A landscape with many valleys, sampled at points; each row gives a point and its height.
From any point a ball rolls to the lowest of the 2 points nearest to it. It stops when none of these is lower. Distance is the straight distance between rows; heights are no part of it.
nuf height 30.6: 116, 83, 102, 137, 136, 94, 126, 174, 122, 201, 123, 116, 82, 134, 129, 104, 134, 149, 126, 187, 169, 151
muzil height 30.7: 154, 119, 121, 123, 104, 93, 131, 148, 126, 208, 156, 139, 82, 142, 155, 96, 127, 137, 188, 138, 144, 114
Nuna height 44.2: 141, 115, 110, 108, 139, 149, 150, 79, 138, 131, 94, 85, 167, 124, 86, 136, 106, 134, 99, 151, 138, 131
muke height 29.4: 125, 135, 153, 143, 108, 162, 102, 166, 147, 129, 106, 132, 75, 113, 151, 153, 166, 124, 73, 167, 159, 78
nim height 46.4: 134, 166, 196, 157, 105, 148, 105, 106, 136, 90, 166, 125, 119, 144, 170, 105, 146, 112, 149, 78, 93, 98
lil height 20.1: 100, 114, 100, 104, 116, 134, 149, 133, 100, 171, 98, 135, 138, 59, 44, 169, 120, 116, 82, 144, 148, 123
rima height 33.3: 181, 100, 144, 165, 164, 118, 80, 137, 149, 135, 143, 115, 117, 154, 154, 60, 131, 116, 100, 135, 133, 155
labo height 28.2: 119, 150, 88, 135, 108, 107, 141, 115, 72, 114, 107, 105, 125, 127, 85, 93, 123, 84, 86, 179, 165, 103
rur height 2.3: 105, 103, 110, 94, 150, 114, 182, 137, 115, 122, 119, 107, 152, 146, 147, 126, 107, 163, 142, 165, 137, 189
Dize height 42.0: 148, 139, 148, 162, 161, 125, 96, 92, 95, 104, 150, 109, 143, 125, 107, 63, 105, 73, 86, 128, 123, 141
puv height 52.0: 102, 160, 146, 103, 121, 129, 134, 90, 112, 68, 153, 135, 192, 120, 117, 162, 123, 144, 156, 70, 56, 126
sil height 34.6: 112, 154, 154, 147, 146, 162, 137, 103, 137, 48, 99, 89, 148, 141, 150, 111, 131, 116, 67, 130, 125, 133
zaze height 29.6: 156, 115, 103, 124, 109, 113, 128, 125, 156, 151, 134, 168, 148, 133, 129, 169, 141, 144, 198, 88, 119, 109
les height 43.3: 169, 101, 111, 127, 146, 131, 129, 94, 150, 144, 95, 92, 150, 149, 110, 117, 123, 140, 102, 136, 152, 112
vagev height 31.8: 151, 147, 102, 117, 151, 97, 155, 71, 113, 116, 135, 106, 198, 166, 115, 80, 96, 135, 151, 123, 109, 160
nive height 38.6: 131, 142, 148, 141, 153, 135, 120, 103, 118, 90, 125, 80, 134, 134, 125, 90, 111, 105, 62, 157, 126, 144
tovub height 39.1: 138, 116, 82, 72, 148, 109, 158, 91, 122, 131, 104, 133, 203, 118, 65, 161, 110, 168, 161, 125, 118, 139
Kipu height 55.4: 108, 145, 146, 111, 141, 135, 140, 112, 77, 119, 168, 131, 141, 91, 109, 118, 91, 110, 117, 102, 86, 145
nelur height 47.6: 126, 114, 98, 130, 120, 84, 151, 158, 136, 140, 134, 130, 99, 170, 190, 111, 140, 144, 197, 142, 140, 148
Tadid height 53.5: 103, 152, 134, 120, 137, 126, 146, 99, 97, 86, 137, 135, 172, 107, 100, 146, 111, 131, 122, 97, 81, 129
nolup height 17.8: 83, 115, 150, 100, 150, 170, 150, 144, 162, 61, 109, 153, 154, 128, 161, 198, 131, 170, 104, 101, 110, 180
dena height 22.8: 135, 110, 105, 139, 157, 91, 123, 137, 96, 132, 124, 105, 124, 156, 136, 65, 97, 113, 131, 167, 140, 166
sud height 40.8: 190, 112, 124, 150, 130, 129, 100, 105, 155, 162, 106, 98, 113, 153, 123, 100, 141, 139, 118, 134, 158, 121
rof height 42.7: 138, 154, 166, 145, 101, 163, 117, 125, 191, 96, 130, 122, 110, 154, 185, 166, 179, 141, 157, 90, 122, 86
Nekoz height 24.8: 138, 133, 97, 124, 99, 104, 138, 131, 144, 193, 149, 152, 117, 133, 137, 134, 123, 144, 206, 105, 127, 103
Femag height 36.5: 137, 124, 78, 109, 127, 99, 140, 102, 111, 123, 123, 145, 207, 127, 75, 151, 112, 139, 173, 103, 98, 132
Kas height 26.8: 122, 106, 110, 116, 113, 147, 125, 159, 135, 149, 87, 147, 110, 75, 56, 180, 140, 116, 66, 156, 162, 103
netog height 35.5: 113, 116, 96, 125, 114, 93, 122, 152, 90, 204, 125, 114, 84, 130, 88, 91, 120, 114, 112, 201, 176, 128
lebuv height 37.7: 140, 134, 109, 108, 88, 143, 167, 135, 178, 168, 97, 122, 121, 139, 156, 184, 160, 175, 189, 132, 147, 95
Dukar height 22.2: 122, 139, 99, 146, 144, 101, 138, 95, 78, 110, 119, 100, 146, 137, 77, 65, 102, 81, 99, 164, 150, 137
kera height 13.9: 188, 109, 126, 128, 154, 134, 100, 85, 188, 129, 120, 131, 191, 143, 105, 144, 125, 173, 140, 95, 107, 126
sumel height 40.1: 128, 139, 139, 118, 104, 154, 147, 130, 173, 144, 120, 135, 105, 134, 170, 177, 158, 147, 166, 108, 130, 93
rom height 41.1: 82, 111, 88, 101, 116, 108, 181, 171, 113, 146, 120, 138, 106, 127, 156, 147, 127, 146, 183, 167, 145, 161
dus height 19.8: 64, 181, 126, 115, 84, 162, 164, 130, 69, 145, 121, 109, 98, 88, 104, 134, 131, 105, 74, 133, 139, 73
zito height 27.5: 66, 136, 148, 125, 109, 135, 132, 182, 90, 121, 163, 162, 79, 105, 156, 147, 133, 100, 119, 116, 115, 142
zemap height 35.3: 141, 115, 96, 100, 100, 142, 164, 124, 158, 168, 92, 134, 124, 107, 108, 184, 142, 164, 164, 139, 146, 102
lubuv height 24.1: 155, 100, 96, 138, 168, 96, 135, 116, 163, 98, 105, 122, 170, 192, 167, 114, 123, 164, 161, 141, 135, 182
Semu height 44.7: 93, 138, 107, 111, 96, 106, 175, 168, 127, 138, 132, 140, 89, 159, 188, 148, 151, 140, 202, 134, 145, 133
bop height 48.9: 150, 137, 148, 141, 138, 124, 73, 88, 178, 71, 136, 161, 191, 146, 137, 154, 149, 131, 160, 49, 76, 116
Bibil height 9.3: 135, 109, 160, 106, 164, 165, 131, 135, 189, 82, 118, 148, 159, 126, 156, 179, 134, 179, 143, 95, 99, 162
furok height 31.7: 107, 136, 110, 113, 89, 144, 160, 139, 131, 152, 115, 134, 108, 93, 113, 174, 149, 120, 141, 138, 152, 82
Nure height 21.0: 189, 120, 140, 101, 165, 140, 111, 54, 161, 145, 133, 104, 200, 136, 90, 120, 94, 176, 141, 109, 88, 145
meliz height 37.8: 118, 120, 150, 146, 105, 111, 72, 206, 117, 154, 155, 172, 53, 108, 134, 135, 158, 112, 112, 150, 171, 103
Nel height 30.1: 128, 126, 151, 148, 152, 156, 125, 135, 168, 60, 96, 106, 132, 153, 176, 130, 140, 128, 82, 135, 144, 150
Pab height 30.0: 101, 107, 116, 145, 147, 99, 121, 170, 90, 124, 144, 142, 97, 127, 131, 79, 112, 98, 107, 163, 143, 174
foza height 31.1: 113, 84, 122, 157, 159, 97, 90, 208, 104, 142, 144, 173, 78, 101, 139, 104, 119, 106, 123, 168, 129, 172
Mav height 16.7: 146, 98, 100, 165, 114, 80, 66, 199, 112, 156, 138, 183, 74, 136, 118, 99, 150, 110, 157, 148, 166, 125
beluz height 17.0: 172, 110, 85, 138, 105, 99, 104, 134, 133, 180, 141, 152, 121, 136, 103, 116, 127, 116, 171, 111, 132, 116
ratad height 40.7: 148, 166, 151, 137, 132, 121, 129, 72, 112, 113, 164, 105, 154, 137, 134, 90, 101, 113, 150, 112, 94, 113
Divu height 50.4: 133, 136, 151, 123, 156, 124, 103, 109, 145, 77, 142, 163, 199, 126, 123, 163, 130, 150, 168, 62, 56, 131
zegu height 33.6: 75, 135, 147, 145, 100, 124, 105, 208, 93, 119, 157, 191, 52, 114, 146, 136, 158, 91, 132, 137, 141, 111
gera height 24.0: 113, 152, 159, 133, 102, 182, 99, 156, 143, 126, 112, 141, 89, 74, 108, 176, 155, 116, 54, 133, 147, 69
fepa height 41.6: 128, 119, 115, 84, 152, 126, 176, 95, 122, 132, 111, 114, 166, 127, 95, 158, 102, 155, 139, 142, 129, 141
pid height 6.4: 151, 114, 111, 161, 110, 93, 85, 150, 120, 146, 141, 165, 99, 141, 124, 99, 138, 99, 168, 125, 145, 115
Sumig height 10.5: 85, 148, 107, 106, 97, 147, 156, 122, 72, 147, 115, 111, 125, 82, 65, 143, 122, 110, 69, 145, 151, 102
pazik height 59.1: 112, 152, 158, 115, 131, 177, 147, 96, 103, 115, 130, 96, 124, 95, 118, 124, 115, 127, 47, 116, 125, 117
ren height 36.1: 99, 91, 97, 120, 134, 84, 157, 185, 107, 181, 139, 131, 77, 132, 144, 114, 110, 133, 164, 176, 143, 175
selob height 28.9: 168, 105, 87, 137, 138, 110, 130, 125, 185, 115, 88, 134, 165, 186, 140, 128, 142, 155, 164, 120, 143, 141
res height 12.6: 116, 137, 108, 116, 135, 107, 163, 105, 87, 129, 133, 101, 146, 137, 115, 78, 99, 115, 119, 157, 136, 163
Fubi height 9.7: 122, 148, 178, 141, 115, 157, 107, 130, 129, 139, 154, 133, 104, 95, 131, 137, 132, 120, 106, 97, 117, 93
bug height 26.9: 88, 157, 132, 109, 88, 167, 162, 134, 101, 149, 137, 126, 96, 98, 138, 151, 136, 122, 114, 121, 130, 96
mepe height 24.5: 93, 126, 140, 121, 144, 163, 139, 148, 155, 58, 91, 123, 133, 132, 166, 172, 140, 137, 88, 112, 127, 151
sen height 26.4: 177, 121, 118, 115, 169, 120, 120, 65, 137, 113, 129, 108, 194, 138, 103, 103, 93, 140, 132, 116, 101, 156
Rav height 33.2: 146, 131, 108, 120, 126, 120, 130, 110, 129, 136, 131, 158, 175, 111, 98, 156, 127, 132, 180, 82, 95, 109
nadub height 37.9: 127, 136, 125, 124, 106, 126, 137, 137, 124, 160, 131, 114, 90, 133, 141, 107, 146, 115, 131, 161, 154, 100
nobal height 36.7: 137, 156, 142, 128, 162, 110, 144, 79, 99, 79, 157, 90, 175, 162, 149, 74, 95, 116, 135, 116, 91, 155
zosi height 60.4: 103, 175, 180, 137, 107, 188, 124, 103, 102, 128, 123, 95, 107, 93, 132, 124, 133, 107, 47, 129, 127, 81
sadu height 35.1: 139, 127, 118, 108, 108, 110, 152, 131, 106, 182, 147, 107, 109, 133, 142, 99, 114, 133, 168, 149, 140, 126
Fezis height 43.9: 150, 166, 185, 152, 127, 142, 110, 79, 127, 90, 182, 109, 137, 145, 165, 91, 104, 115, 135, 79, 76, 117
nol height 19.5: 98, 143, 172, 144, 112, 141, 97, 152, 101, 107, 170, 157, 93, 109, 144, 137, 142, 81, 114, 86, 97, 115
Zizap height 25.2: 122, 88, 132, 119, 142, 123, 148, 152, 133, 185, 118, 101, 96, 131, 128, 106, 116, 149, 113, 175, 144, 165
mobab height 29.2: 155, 126, 131, 158, 146, 102, 104, 121, 128, 128, 135, 98, 107, 167, 163, 55, 123, 114, 105, 165, 154, 145
nule height 29.5: 139, 101, 149, 125, 124, 173, 99, 144, 158, 144, 104, 141, 108, 72, 84, 173, 144, 117, 57, 134, 150, 112
pogim height 57.4: 75, 159, 158, 122, 122, 162, 150, 102, 68, 105, 163, 112, 136, 99, 126, 121, 92, 121, 67, 107, 99, 136
ginar height 44.8: 135, 163, 174, 151, 110, 149, 109, 114, 170, 69, 150, 136, 135, 159, 172, 147, 169, 130, 161, 71, 87, 96
gul height 33.0: 116, 141, 83, 125, 109, 95, 143, 144, 61, 164, 119, 116, 113, 130, 75, 87, 110, 80, 103, 195, 168, 116
kuzaf height 5.0: 159, 113, 137, 124, 164, 130, 105, 115, 198, 90, 99, 139, 179, 141, 134, 163, 136, 166, 140, 93, 111, 148
feveb height 37.4: 166, 131, 154, 170, 133, 132, 80, 120, 160, 120, 130, 119, 115, 150, 142, 98, 141, 121, 116, 122, 146, 113
duba height 18.2: 110, 140, 170, 134, 113, 187, 115, 133, 146, 115, 126, 135, 102, 85, 124, 185, 149, 112, 80, 97, 113, 89
Libo height 47.3: 154, 134, 151, 168, 119, 131, 69, 122, 176, 90, 144, 187, 144, 136, 138, 171, 161, 117, 174, 44, 87, 102
lizo height 16.9: 108, 92, 131, 94, 157, 141, 156, 136, 126, 151, 116, 114, 119, 112, 133, 130, 98, 155, 103, 148, 123, 181
Suzu height 24.9: 118, 84, 92, 159, 151, 78, 98, 201, 110, 145, 140, 178, 97, 130, 138, 113, 137, 109, 166, 142, 152, 167
loto height 34.0: 144, 147, 134, 147, 95, 137, 114, 131, 136, 131, 100, 121, 105, 129, 121, 133, 167, 113, 111, 156, 157, 78
Dore height 16.5: 134, 108, 128, 107, 163, 115, 158, 129, 159, 122, 116, 111, 141, 168, 174, 119, 102, 177, 168, 139, 117, 189

Call two points neighbours if one is among the 2 nearest of the other. Go from one point of each pair to the other, from neighbour to neighbour, staying as low as possible. Name the highest point that can't be avoided.
Sumig and res | meliz
Fubi and Sumig | nule
kuzaf and rur | selob
pid and kuzaf | netog
pid and res | foza

For each start below, name the point where the ball stops.
sud | res
nim | kuzaf
Semu | rur
Tadid | Sumig
rof | Sumig
nive | kuzaf
nadub | Fubi
